The views of a scene show one set of named points, each view turned or mirrored, shifted and resized as a whole, with a little noise and some points left out.
In the rows, zero is written as 128.

Scene 1
View 1
q607: [177 107 115 166 152 114 105 149  83 139 116 116  99 127 108 122  99 111
 160 121 120 137 119 126 160 121 121 100 143 149 145 130 116 118  96 114
 121]
q586: [166 106 120 158 149 122 106 150  86 138 120 117 105 130 119 124 100 115
 160 122 116 137 124 117 155 122 117 106 143 146 143 134 121 116  98 121
 123]
q858: [155 117 141 152 143 135 117 150  99 144 127 135 119 118 121 132 105 121
 131 107 110 121 143 121 145 136 121 105 127 141 156 135 130 108 103 123
 113]
q531: [132 120 146 130 124 122 104 136 103 152 110 131 115 126 121 132 101 120
 126 113 114 122 130 123 132 129 128 116 130 156 148 141 131 122 102 138
 117]
q43: [154 123 118 138 137 111  83 149 103 136 130 128 112 140 117 132 109 110
 146 120  99 131 134 104 155 132 133 139 159 156 131 148 133 109 115 129
 112]
q718: [159 105 116 152 146 120  95 151  87 136 123 116 106 138 124 123 101 114
 168 127 110 141 122 106 155 120 114 121 154 149 133 140 126 118 101 124
 125]
q169: [151 107 133 136 119 103  86 135  86 156 118 116 100 135 124 120  90 115
 170 127 115 153 118 123 157 109 130 108 144 168 134 126 114 133  95 132
 126]
q526: [108 123 137 134 145 149 119 145 112 126  97 129 125 132 122 139 117 124
 102 115 115  96 135 100 104 147 106 139 138 130 147 169 154 113 113 145
 116]
q592: [183 119 123 155 141 102  94 150  92 148 131 129 105 124 105 127 101 106
 150 112 110 137 131 131 168 127 141 106 144 161 144 127 116 109 105 115
 110]
q396: [167 135 111 156 160 111 100 154 107 127 112 134 111 128  87 138 119 101
 112 107 110 105 133 118 143 148 135 131 152 146 146 156 133  98 118 120
 101]
q172: [151 122 119 163 169 143 123 159 105 119 109 131 121 123 105 138 121 116
 110 107 116  97 139 111 128 152 111 124 142 124 153 160 142  98 113 123
 110]
q360: [136 125 139 123 116 101  85 133 104 153 110 129 110 132 112 132 100 111
 132 118 112 130 125 124 139 125 139 122 142 169 139 141 126 126 105 138
 114]
q545: [141 120 155 146 143 155 128 155 107 143 132 143 132 113 130 138 109 131
 112 101 106 108 158 118 134 147 117 109 118 131 163 142 141 100 107 129
 109]
q974: [178 118  99 171 170 117 104 160  94 121 116 122 105 130  95 131 116 104
 140 116 115 118 125 114 152 138 121 121 156 139 142 150 128 101 111 113
 111]
q372: [141 127 129 144 151 133 111 151 107 130 111 133 120 128 110 137 116 115
 113 110 111 104 139 110 128 146 120 128 142 137 149 157 142 106 112 131
 110]
q323: [182 138 124 149 144  97  92 150 106 143 130 142 110 120  88 137 112  99
 119 102 105 120 139 133 161 142 154 118 145 162 149 138 122  98 116 114
  96]
q650: [151 113  92 153 156 102  84 145  90 120  92 104  96 149  99 126 111 102
 155 133 122 129 101 104 138 122 115 139 171 151 126 159 130 124 107 129
 123]
q432: [157  90 138 150 127 120 105 139  76 158 116 110 100 129 134 115  85 124
 181 128 123 155 117 129 157 103 112  86 130 156 143 116 111 136  82 126
 135]
q512: [114 130 141 115 120 120  88 137 114 142 112 134 121 139 122 138 110 116
 119 116 103 117 136 102 124 137 130 145 148 158 135 159 143 118 116 148
 113]
q533: [159 104 109 151 147 116  90 151  88 132 122 113 105 143 121 123 102 113
 170 130 111 143 120 103 156 119 116 127 160 150 129 143 127 117 103 125
 125]
q23: [143 120 127 150 145 121 112 141 100 137  94 125 108 126 103 132 108 114
 120 114 124 112 121 127 128 134 122 113 135 147 152 148 131 122 102 130
 115]
q108: [192 137 103 184 189 126 122 170 108 114 120 140 115 114  75 141 128 100
  99  96 112  90 143 124 148 163 132 116 146 128 161 156 134  79 120 102
  94]
q612: [112 130 149 117 118 120  99 131 113 148  99 135 119 131 116 137 106 118
 106 113 113 110 131 118 116 137 130 132 134 157 145 154 140 124 109 149
 112]
q679: [150 104 114 147 141 113  92 143  87 137 109 111 100 141 117 121  99 113
 166 130 118 140 114 111 148 115 116 120 153 154 131 140 125 128  99 128
 127]
View 2
q531: [163 103  85 134 142 152 145  96 146  86 134 131 116 126 133 127 103 145
 155 133 107 122 123 139 140 134 153 173 180 124 126 142 123 133  94 120
 125]
q592: [153  83 100  98 127 138 123  61 140  66 133 125 146 156 118 141 149 161
 107 145 119 154  81 111 161 111 154 142 174 135 100 133 114 115 120 128
 129]
q108: [119  64 172 159  95 166 147  83 133  43 177 119 120 129 169 173 132 176
 124 149 167 157  79 118  98 167 122  95 133 162 104 127 131 101 153 127
 104]
q432: [205 111  65  66 175 139 159  62 147 105 107 118 142 140 103 104 137 186
 117 154  90 144 131 138 172  90 156 141 201 125  76 154 102 170  91 127
 146]
q512: [152 110 100 147 145 179 126 111 140 102 140 145 120 119 143 125  92 113
 170 119 121 101 101 124 144 167 148 204 183 124 145 139 163 123  97 121
 118]
q396: [127  82 142 141 110 168 135  84 135  63 162 125 128 127 145 159 125 148
 135 136 149 136  70 111 122 157 126 137 165 145 108 133 138 109 139 122
 112]
q526: [163 109 129 168 146 196 165 121 142 106 153 134 102  95 171 125  77 146
 180 131 138 107 132 145 110 194 131 162 165 139 131 146 162 143 103 121
 112]
q586: [178  99 110  89 152 160 145  66 139  94 129 122 147 140 126 122 140 176
 114 151 124 146 100 119 156 128 144 132 178 141  85 144 130 144 117 131
 131]
q545: [173  80 121 161 137 155 151 107 143  70 135 140 114 136 178 124 103 180
 143 153 124 143 158 157 126 168 167 140 128 143 144 135 136 123  94 139
 126]
q169: [179 112  67  76 160 147 130  67 143 104 115 128 148 145  97 115 136 148
 125 137  96 130  95 115 181 102 155 174 207 120  94 146 120 141  98 122
 138]
q172: [154  87 154 153 129 184 159  96 137  81 160 125 115 115 172 142 110 174
 145 146 152 136 111 135 108 179 125 117 147 155 109 138 148 132 127 130
 114]
q607: [173  97 105  83 145 151 147  58 139  86 130 116 147 140 115 130 148 180
 108 152 123 150  92 119 155 114 138 122 185 140  73 143 116 145 121 127
 133]
q372: [151  94 132 151 131 176 149 102 139  85 152 132 117 117 160 138 106 153
 152 138 139 126 108 131 121 171 136 146 159 143 122 140 147 127 117 125
 114]
q360: [149 107  79 122 138 151 129  89 143  87 134 133 124 130 115 133 113 123
 152 126 105 116  93 121 153 123 150 189 198 117 123 141 127 124  99 116
 126]
q718: [182 108 113  85 159 172 136  70 137 110 126 130 154 136 126 116 141 163
 117 145 127 135  87 111 166 138 142 146 189 140  86 146 149 145 116 131
 132]
q650: [155 121 126  86 151 195 146  69 134 117 149 115 145 108 112 132 133 137
 136 127 143 115  48  94 148 145 105 146 218 138  65 152 154 153 139 115
 117]
q612: [148 109  88 155 138 165 144 112 145  91 146 136 105 112 137 131  84 121
 179 122 111 103 117 139 130 152 147 194 184 119 142 141 138 128  93 116
 120]
q323: [123  72 116 131 100 138 113  76 137  47 151 130 136 152 130 162 138 143
 121 139 131 147  68 107 141 126 151 149 162 137 122 124 118  89 130 123
 119]
q43: [156  99 117 109 140 172 113  81 134  96 133 142 150 142 134 130 134 136
 127 132 133 127  71 102 163 154 146 172 179 137 117 137 161 116 119 130
 122]
q679: [178 117 100  81 161 172 144  69 140 113 127 124 147 126 113 117 134 155
 128 138 120 127  84 110 165 128 132 150 206 133  78 150 140 155 115 122
 130]
q858: [169  85 110 132 137 151 145  89 142  74 134 131 125 139 151 130 121 174
 130 152 122 145 130 139 139 142 159 139 151 139 120 136 126 127 103 132
 129]
q533: [180 110 113  80 162 178 133  66 136 114 126 130 157 136 121 115 146 160
 116 141 129 131  76 102 170 141 136 148 193 140  83 147 155 146 120 132
 130]
q974: [149  90 147 110 129 174 144  67 134  82 152 119 142 130 139 144 144 168
 116 146 151 146  70 106 134 149 122 111 170 153  80 139 139 129 143 128
 117]
q23: [153 100 106 134 134 161 161  87 143  83 151 117 113 114 132 140 108 156
 152 136 125 127 106 135 122 136 128 142 184 134 101 143 120 140 115 114
 119]
View 3
q679: [140  50 100 121 130 108 148 193 112  99 121 124 109 158 137  86 131 125
 130 142 115 122 124 132 108 167  92 125 124 125 145 144 140 141 121 136
 123]
q612: [ 94  72 136 156  71 171 139 144  91 125  92 138 133 195 106  98 160  98
 128 115  93 126 168 124 114 192  59 136 130 186 112 114 139 108 104  92
 112]
q43: [119  65 118 133 102 133 172 173  83 123  99 149 100 182  90 133 142 116
 123 126 113 112 132 119 120 173  96 122 145 115 158 132 154 145 130 135
 117]
q533: [147  55  98 118 129 104 154 194 100 102 113 130 106 159 120 102 124 126
 129 133 123 117 125 126 113 160 107 117 135 109 155 143 148 153 130 147
 128]
q586: [151  77 107 115 112 116 136 188 108 101 138 137  77 164 116  77 127 114
 135 147 136 121 130 117 116 168 109 117 132 123 139 146 150 153 126 124
 138]
q172: [143 140 124 153 105 128 130 118  57 123 112 169 103 191 104  80 142 130
 157 119 139  86 154 101 141 165 108 127 157 153 109  99 179 134 130 102
 159]
q531: [114  72 128 138  75 160 128 167 107 117 115 135 102 182 108  85 145  94
 129 131 112 133 163 120 112 188  73 129 127 171 118 130 140 126 110  95
 119]
q432: [158  41  96  97 105 121 105 227 148  80 153 105  71 146 142  44 111  92
 127 161 132 157 139 127  93 176  99 114 107 145 127 168 123 151 115 116
 129]
q396: [118 120 140 157 111 133 169 132  77 134 125 177  83 195  91 108 164 132
 141 148 124  77 121 110 142 177  92 130 156 128 136 113 173 131 128 112
 138]
q858: [139 102 124 127  73 149 121 164  92 115 128 149  70 185  90  80 130  95
 139 132 139 124 159 105 122 178 104 119 141 152 121 130 157 145 126  96
 143]
q718: [148  59 100 117 119 110 145 192 100 101 117 129  97 161 119  95 121 120
 128 133 127 121 132 124 110 163 107 117 134 116 149 141 147 153 128 138
 128]
q108: [140 176 148 161 113 125 158 110  59 137 146 204  46 205  74  88 161 139
 161 159 156  54 116  89 161 170 118 126 177 119 125 104 200 141 140  98
 170]
q526: [121 109 121 162  88 149 121 111  53 124  73 147 159 193 118  87 145 119
 150  86 110 105 186 114 126 170  84 134 144 188  95  86 159 115 116  91
 139]
q607: [151  78 111 117 121 110 139 194 121  99 152 139  61 163 120  69 132 118
 136 166 137 114 115 118 117 170 107 120 131 119 140 152 151 151 127 124
 138]
q974: [147 113 120 139 133 104 160 154  86 116 135 165  77 180 110  92 145 142
 146 152 137  80 111 111 136 162 110 124 153 109 141 126 174 148 133 126
 150]
q169: [126  29 109 110 100 132 146 220 139  98 134 115  85 160 122  90 133  97
 114 156 111 145 130 133  97 182  81 120 115 133 151 163 126 143 114 128
 108]
q592: [131  79 130 119  98 135 157 193 120 115 152 151  39 176  89  97 143 107
 124 168 135 116 112 114 121 183  98 117 138 112 154 155 155 151 127 119
 126]
q323: [107 104 153 144  88 154 177 161 102 137 146 178  40 198  66 118 165 109
 125 170 127  95 114 107 136 192  86 124 152 118 151 138 165 137 125 108
 127]
q372: [125 113 128 152  92 144 137 129  69 126 102 159 109 194  99  95 148 120
 144 116 123  99 158 110 131 173  90 129 149 159 117 106 165 130 125 103
 141]
q23: [124  93 125 147 106 136 133 153 100 111 123 141 108 180 128  67 150 121
 141 141 115 107 144 120 121 179  78 133 131 162 111 122 148 123 111 101
 135]
q545: [140 125 127 133  49 166 101 139  68 123 111 154  79 195  75  80 124  85
 144 105 146 128 188  95 127 179 111 119 148 174 103 112 163 142 129  79
 150]
q650: [132  61 106 145 164  92 175 169 100 105 111 138 136 164 148  97 153 155
 135 145 102  88 107 135 120 161  84 135 134 113 147 129 151 131 121 148
 125]
q512: [ 97  60 128 151  76 165 153 146  77 130  74 138 143 194  98 127 155 105
 123 100  92 123 169 125 115 184  67 130 138 167 130 112 142 117 113 110
 107]
View 4
q169: [106 143 195 107 145 163 130 130 136 187 132 104  74  77 172 143 128 117
  86 157 139 135 106 110 187 134 127 187 133 163 133 111 158 116  97 145
 172]
q512: [ 90 157 137 124 127 126 140  96  99 177 106 129  81  87 162 109 142 119
  83 137 100 109 173 109 158 157 125  96 147 114 122 101 172 109 106 149
 149]
q533: [ 96 139 175 112 139 152 136 140 145 175 149 117 107  87 142 130 141 113
  84 130 130 152 120 132 148 131 104 172 129 164 132  96 162 119 146 158
 182]
q526: [ 96 181 135 147  94  93 149  94 106 137  98 147 119  86 155  90 133 123
  95 128 103 118 184 135 135 142  97  68 145 120 142 115 138  99 120 154
 150]
q679: [100 143 178 110 134 146 134 131 143 173 137 123  99  82 150 133 132 109
  98 130 139 135 120 124 157 132 101 178 127 170 134 111 156 112 130 150
 181]
q396: [102 117 105 119 124 136 108 128 117 169 152 144 119 104 149 115 108 136
  74  93 136 130 125 154 138 130 139  86 148 127 148  94 137 102 142 162
 166]
q323: [106 102 113 113 141 160  99 134 113 188 161 123  98 100 167 128  98 146
  59 112 141 134 100 147 163 124 172  97 156 118 150  89 139 111 115 159
 159]
q432: [117 164 226 124 130 156 141 141 151 160 130 102  95  67 182 142 117 122
  91 175 154 152  92 127 191 113 112 200 129 185 155 127 129 117  90 145
 179]
q858: [108 156 161 145 119 137 134 129 123 155 136 117 119  83 171 115 112 144
  66 154 124 152 119 151 162 117 137 104 154 132 160 103 127 112 108 157
 162]
q23: [110 148 145 126 110 124 123 114 123 155 122 141 106  87 170 116 106 130
  95 120 144 117 130 139 159 128 120 113 139 146 151 122 121  99 109 150
 163]
q43: [ 92 130 144 115 145 151 128 127 122 190 145 117  98  93 146 125 140 121
  71 124 114 139 134 126 149 141 130 129 142 132 129  85 174 119 136 158
 168]
q612: [100 162 140 129 118 120 135  89  99 167  98 133  80  83 176 110 124 125
  91 138 113 100 163 111 169 151 128  90 147 117 134 118 149 102  85 146
 144]
q360: [103 140 152 111 138 146 124 108 112 185 117 121  72  83 175 128 121 123
  87 137 129 110 135 107 177 147 139 130 142 133 131 114 158 108  89 145
 155]
q607: [110 132 175 119 133 154 122 148 147 168 156 119 112  84 161 134 110 129
  82 131 156 152  90 146 162 112 122 167 134 170 153 108 131 110 126 158
 183]
q545: [105 175 156 164 106 117 144 120 110 141 124 117 131  80 175  99 118 152
  56 169 106 159 139 159 157 115 136  67 163 111 168 101 122 114 103 158
 150]
q974: [103 120 133 119 126 140 115 144 139 162 165 138 132 100 141 120 113 129
  81  98 147 146 109 162 132 117 120 125 136 153 151  96 134 106 158 165
 181]
q108: [109 111  88 137 111 128 100 144 124 148 174 151 156 110 144 106  87 155
  63  81 145 151 105 192 119 103 148  54 156 124 173  88 105 100 161 173
 171]
q592: [110 116 155 115 144 166 112 145 133 185 161 111 101  90 167 138 108 137
  63 133 146 150  88 142 171 120 153 145 146 145 152  95 141 116 115 157
 173]
q586: [106 141 177 126 131 149 130 144 142 165 148 117 112  84 158 131 121 128
  81 139 141 155 108 143 159 119 117 158 137 161 150 102 138 116 128 156
 179]
q650: [ 96 126 146  97 131 137 123 126 143 175 141 145 102  94 132 129 132  99
 110  85 148 116 133 126 133 143  90 166 119 174 122 108 160 103 158 155
 185]
View 5
q432: [171 114 169 160 190 119 121 170 119 193 133 134 117 161 183 110 143  39
 143 108 159 100 102 189 165 100 169 123 157 143 141 155  87 207 135 120
 195]
q360: [ 83 115 141 155 135  84 134 135  91 155 129 131 146 199 188 115 136 118
 121  95 164 136  96 190 131  95 167 160 145 113 130 131 115 151 103 149
 160]
q718: [116 123 178 175 177 103 119 150 124 186 124 134 155 173 198 118 127  93
 123 118 158 169 120 188 162 125 152  98 117 120 138 145 122 186 141 122
 158]
q396: [ 85 115 160 141 152  91 126  98  76 166 115 139 147 172 182 126 122 127
  93 109 142 201 108 180 115 123 111 122  66 103 133  77 138 146 119 149
 102]
q512: [ 47 111 120 159 129  89 153 141  95 136 118 122 158 204 206 103 113 168
 116 114 173 156  80 164 130 127 154 136 138  95 125 137 141 143 101 173
 165]
q858: [121 108 152 133 174 119 161 138  91 158 137 118 103 155 178 110 136 115
 107 125 137 156  88 177 144 134 129 128  97 122 124 107 118 182 119 166
 157]
q533: [111 126 182 181 174  96 109 150 127 191 120 139 166 179 203 117 124  91
 124 117 160 173 127 190 163 127 154  92 117 119 139 146 127 183 143 116
 152]
q650: [ 95 122 166 186 161  85  78 129 110 195  89 158 197 190 208 119 107  86
 127 104 186 179 122 176 128 111 137  81 115 102 152 126 138 152 139 104
 129]
q607: [142 119 190 157 180 103 108 131 105 199 127 143 138 162 179 126 140  59
 117 105 143 162 125 198 149 105 142 116 103 129 143 115 109 185 140 112
 138]
q169: [118 123 173 171 162  91 120 157 117 184 138 134 142 188 188 116 145  75
 135  98 158 124 118 204 159  92 187 145 158 132 136 158 100 184 124 120
 179]
q323: [ 88 122 178 136 146  80 139  99  76 169 147 128 126 175 166 138 150 119
  90  97 118 192 125 212 128  98 138 171  79 117 125  86 118 152 109 148
 105]
q592: [121 123 188 149 167  90 129 123  96 184 151 131 123 168 171 131 154  84
 107 101 124 168 130 214 149 100 155 150 100 131 132 112 107 178 126 129
 132]
q43: [ 73 127 171 174 153  86 136 139 116 167 134 127 161 192 201 119 129 135
 111 114 150 188 125 195 157 127 160 120 114 112 128 141 133 167 125 140
 148]
q586: [135 118 179 160 183 109 123 144 109 185 129 135 134 160 187 119 132  79
 119 117 147 160 115 189 154 121 144 107 108 125 138 126 113 188 138 127
 152]
q23: [114 104 133 139 159 109 127 124  79 163 106 141 135 169 182 110 120  99
 118 107 167 144  77 163 113 112 119 123 111 108 136  97 122 157 113 151
 144]
q172: [107 104 143 135 173 125 148 116  80 156 104 133 128 150 187 108 109 133
  95 133 153 193  75 149 116 154  86  85  60  98 131  79 143 160 124 170
 125]
q531: [ 98 106 130 141 150 106 151 139  89 148 126 125 127 181 185 105 129 120
 120 110 161 129  78 172 130 113 147 145 136 112 128 124 116 163 103 163
 171]
q108: [112 111 175 119 173 108 136  79  61 170 118 138 117 139 165 133 128 120
  71 121 119 231 106 177 106 140  69 107  13 103 131  36 141 151 127 158
  73]
q372: [ 89 105 135 142 156 111 148 122  84 150 111 131 135 170 192 108 112 141
 102 125 158 178  79 157 120 141 110 108  88 100 128  96 140 153 115 172
 138]
q974: [116 119 182 154 175 101 111 113  96 188 113 146 150 159 185 127 123  93
 102 116 145 202 121 185 131 126 111  93  66 110 141  91 132 167 137 127
 110]
View 6
q718: [132 111  90 103 144 100 153 118 153 124 159 111 137 110 100 127 135 105
 136 112 119 132 141 133 131 149 100 139 118 134  73  98 136 123 158 158
 119]
q612: [119 147 110  91 104 110 147 142 183 135 168  99 128 111 128  79 139 139
 101 163  76 158 136 112 126 137 126 116 118 130 132  92 132 152 192 115
  88]
q526: [122 149 117  91 116  99 143 127 169 145 174  90  86 124 112  89 140 136
 141 159  72 145 112 107  87 165 125  97 116 124 149 120 142 156 197 108
  99]
q531: [122 127 102 107 103 108 148 136 169 134 161  96 134 113 129  91 149 131
  99 144  92 148 136 113 131 134 125 122 118 137 103  99 130 136 171 126
  95]
q360: [128 131 103  95 115 115 149 143 177 125 162 110 157 102 123  93 133 124
  97 149  95 156 157 122 146 129 119 133 122 137  96  81 131 137 175 135
  95]
q586: [135 101  93 121 127  96 150 115 144 126 154 101 132 113 106 123 148 106
 127 116 121 135 142 121 126 149 115 129 121 142  64 114 139 114 146 151
 112]
q512: [113 148  96  79 125 104 148 139 196 123 167 103 132 103 109  92 130 130
 111 162  78 161 134 117 125 148 119 117 114 121 142  82 135 154 190 126
  95]
q545: [112 112  90 128  96  81 144 118 166 132 156  67 101 118 110 104 174 128
 105 155  92 153 111  91 101 158 147  85 113 139 121 134 142 128 145 120
  88]
q607: [150  98 101 124 125 105 149 119 133 130 155 110 144 112 111 121 144 101
 129 118 126 135 158 125 132 141 114 137 126 149  44 114 142 109 149 153
 114]
q372: [133 127 112 105 119  96 145 125 159 131 166  93 112 110 100  98 143 116
 136 163  90 155 138 103 100 167 132 100 122 133 120 121 153 138 175 121
  98]
q23: [146 126 124 115 107 110 144 132 143 141 165 105 125 116 122  91 138 121
 126 149  95 145 151 112 116 145 125 120 127 144  90 116 142 132 179 121
 101]
q650: [159 130 121  83 158 116 149 127 143 129 170 135 139 108  97 115 105  99
 169 128 110 137 165 140 120 157  90 146 128 129  76  93 146 135 194 148
 124]
q108: [172  93 129 134 124  86 142 117 121 119 160  89 120 100  68 104 146  80
 161 197 108 172 174  83  79 193 159  77 134 152  88 155 190 110 153 119
  95]
q858: [125 107  93 127 107  91 147 120 155 129 156  85 123 114 111 107 160 118
 110 143 105 148 134 103 116 149 135 108 119 143  92 121 142 122 146 133
  95]
q323: [150 102 105 117 119  99 149 135 157 105 154 102 167  85  90  99 140  92
 109 183 110 180 185  99 131 157 146 109 129 148  81 105 166 114 148 136
  90]
q43: [128 117  90  90 146  98 151 128 175 109 158 108 148  95  85 118 129 102
 128 147 107 157 153 123 129 160 114 126 120 126 101  89 149 129 161 152
 108]
q169: [126 114  85 105 124 112 153 132 164 124 155 116 163 107 127 115 139 118
  97 105 118 135 149 137 160 119 100 157 120 137  59  78 121 123 157 157
 109]
q679: [138 120 100 100 139 108 150 123 149 130 162 119 141 113 112 121 128 110
 137 109 116 129 146 138 135 141  95 150 121 135  68  94 131 128 171 155
 120]
q974: [160 105 116 115 141  95 149 117 132 123 162 109 131 104  83 119 133  89
 158 149 117 149 165 114 105 171 122 116 129 142  71 124 164 116 161 144
 112]
q533: [134 113  90  98 152 100 152 118 155 122 160 115 139 108  95 129 130 102
 142 111 120 132 144 137 131 153  96 143 118 130  73  94 139 124 161 161
 122]
q172: [144 119 119 117 121  90 143 117 140 134 165  89  96 118  93 103 146 109
 156 163  93 150 135  99  83 178 137  90 125 138 112 141 161 130 170 118
 101]
q396: [156 115 119 108 130  99 146 129 147 118 162 105 135  97  85 100 130  94
 145 181 102 167 172 102 105 173 139 103 131 140  97 118 169 126 170 127
  98]

In a view up to two points have been moved. Name them for each view, in the order of its rows, or write none.
view 1 -> q432
view 2 -> q108
view 3 -> q23
view 4 -> none
view 5 -> q607, q43
view 6 -> q586
